The views of a scene show one set of named points, each view turned or mirrored, and shifted as a whole, with a little noise and some points left out.

Scene 1
View 1
niba: [8 12 -3 20 -3 -22 -14 4 18 24 -10]
fune: [5 -14 -16 19 13 10 -4 -4 -6 16 9]
Tasub: [15 -4 -19 22 6 23 -10 7 -9 4 1]
nov: [30 0 -20 13 -4 32 -10 15 -14 -13 1]
Dipa: [7 4 -3 -6 -9 -19 -2 -12 10 10 16]
zav: [-30 -10 4 58 34 -57 -5 -17 29 95 -18]
zof: [25 22 -3 1 -19 -15 -14 9 15 1 -1]
difik: [32 17 -12 4 -15 13 -15 16 1 -16 -1]
fezur: [20 25 -1 25 -7 -17 -20 17 22 18 -20]
Relev: [-10 -7 -2 15 6 -28 -1 -19 13 42 9]
megag: [22 2 -19 29 7 16 -12 14 -4 5 -9]
ges: [4 5 -1 12 -1 -23 -6 -7 14 24 4]
fak: [7 -8 -14 12 4 9 -5 -6 -7 8 12]
zup: [21 10 -11 18 -3 5 -12 13 4 5 -7]
Zikot: [12 -4 -14 20 7 6 -7 3 -2 15 -1]
View 2
niba: [31 -15 13 -17 -9 2 5 22 6 -8 -25]
megag: [6 -4 5 -41 -19 6 -12 15 -12 -31 4]
zof: [48 -19 7 -19 -8 15 -5 10 14 -16 0]
Dipa: [38 -30 -8 -7 -15 8 -1 -5 14 -2 -12]
zup: [25 -8 8 -32 -15 9 -8 13 -1 -23 5]
Relev: [11 -29 -2 4 -17 -3 14 4 0 9 -42]
nov: [14 -6 -9 -43 -20 15 -24 -1 -9 -39 29]
difik: [41 -9 1 -36 -14 18 -18 7 5 -32 25]
Zikot: [6 -12 -1 -28 -20 2 -6 6 -7 -20 -7]
fak: [8 -21 -14 -21 -22 5 -10 -8 -7 -18 -2]
fezur: [37 -6 27 -27 -2 7 2 33 7 -20 -14]
zav: [-21 -17 29 4 -12 -23 41 39 -16 20 -96]
fune: [-4 -16 -12 -22 -24 5 -5 -4 -15 -18 -7]
Tasub: [4 -8 -5 -34 -22 5 -15 4 -13 -27 7]
View 3
ges: [17 6 1 -4 -11 8 -42 -18 3 18 18]
Tasub: [-11 -2 3 -28 -10 38 -14 0 -2 14 -7]
difik: [-16 -12 -20 1 -28 47 -19 5 -15 15 1]
fezur: [-2 -18 -10 -13 -26 23 -60 -9 -9 14 24]
niba: [10 -4 -1 -9 -15 11 -53 -17 -2 18 22]
Relev: [29 17 13 -10 2 -3 -42 -28 12 21 18]
fak: [5 9 4 -16 -6 29 -10 -9 4 18 -4]
zup: [-8 -10 -5 -17 -19 36 -31 -4 -6 13 4]
Dipa: [19 12 -5 15 -14 17 -23 -13 1 22 13]
zof: [4 -6 -7 -6 -19 21 -39 -8 -5 17 13]
megag: [-10 -11 2 -34 -15 36 -25 0 -4 12 -2]
View 4
nov: [48 6 -1 21 72 12 -9 15 19 5 -10]
zav: [-33 46 -18 31 -40 -63 6 -8 41 -11 36]
megag: [37 17 -5 27 54 -8 -6 8 29 -7 -5]
fak: [23 13 -5 11 39 1 -7 20 20 19 5]
ges: [-6 16 8 7 24 -8 -12 -2 32 3 20]
Zikot: [22 15 -6 20 40 -7 -5 13 26 4 3]
fezur: [3 20 13 19 45 -5 -13 -19 39 -29 4]
niba: [-5 16 11 13 31 -8 -12 -8 37 -13 15]
fune: [25 15 -10 20 32 -9 -3 21 19 19 3]
difik: [29 3 14 13 74 20 -18 1 30 -7 -9]
zup: [21 13 4 20 54 -1 -10 0 29 -9 -1]
zof: [4 8 23 6 54 14 -20 -9 34 -9 7]
Dipa: [-4 7 14 -5 33 12 -19 4 27 16 15]
Relev: [-12 17 0 5 3 -17 -6 5 28 15 25]
View 5
Zikot: [12 -10 23 7 28 12 -19 -1 12 20 15]
zav: [-43 -36 26 -48 50 -8 31 -57 62 12 20]
Tasub: [22 -1 25 16 21 12 -27 12 13 20 11]
difik: [20 -1 12 33 22 23 -43 3 -25 15 14]
fune: [7 -10 27 1 27 8 -14 -4 25 18 15]
zof: [4 -13 10 17 29 21 -31 -21 -29 19 24]
zup: [10 -5 16 19 28 19 -27 -4 -3 10 14]
Dipa: [8 -26 18 -2 28 5 -26 -21 -17 40 40]
nov: [32 3 20 30 20 18 -39 21 -3 16 9]
niba: [-10 -17 13 3 36 14 -13 -30 -3 15 22]
fezur: [-12 -6 8 16 36 24 -18 -31 -11 0 7]
ges: [-14 -28 15 -8 40 7 -11 -41 -7 23 32]
View 6
megag: [-16 20 25 -5 -7 -1 -6 1 1 2 -18]
ges: [12 -9 2 -17 15 -8 -27 -6 16 -17 -13]
zof: [-3 -5 -3 -10 -3 -7 -23 8 26 8 14]
fune: [-13 15 8 -22 8 -10 -3 -19 0 -14 -29]
Relev: [23 -11 1 -27 27 -10 -31 -18 11 -32 -23]
niba: [15 -6 10 -8 7 -1 -33 5 16 -8 -5]
difik: [-21 6 -6 -12 -16 -11 -8 13 31 23 20]
fak: [-22 18 12 -15 -2 -11 0 -10 1 -4 -20]
Tasub: [-22 23 15 -13 -3 -6 3 -8 0 -1 -20]
nov: [-39 28 9 -12 -14 -8 9 -2 6 11 -11]
Dipa: [-1 -6 -14 -27 13 -17 -21 -10 24 -11 -3]
zup: [-9 10 14 -6 -6 -2 -12 2 12 4 -5]
zav: [66 -18 43 -8 44 10 -60 -15 -16 -58 -55]
Zikot: [-8 14 15 -13 2 -6 -9 -10 5 -7 -21]

Which points are out of place in each view (at most two, in the order of its rows)? Write - if all are in place.
view 1 => -
view 2 => -
view 3 => zof
view 4 => -
view 5 => fune, ges
view 6 => difik, fak
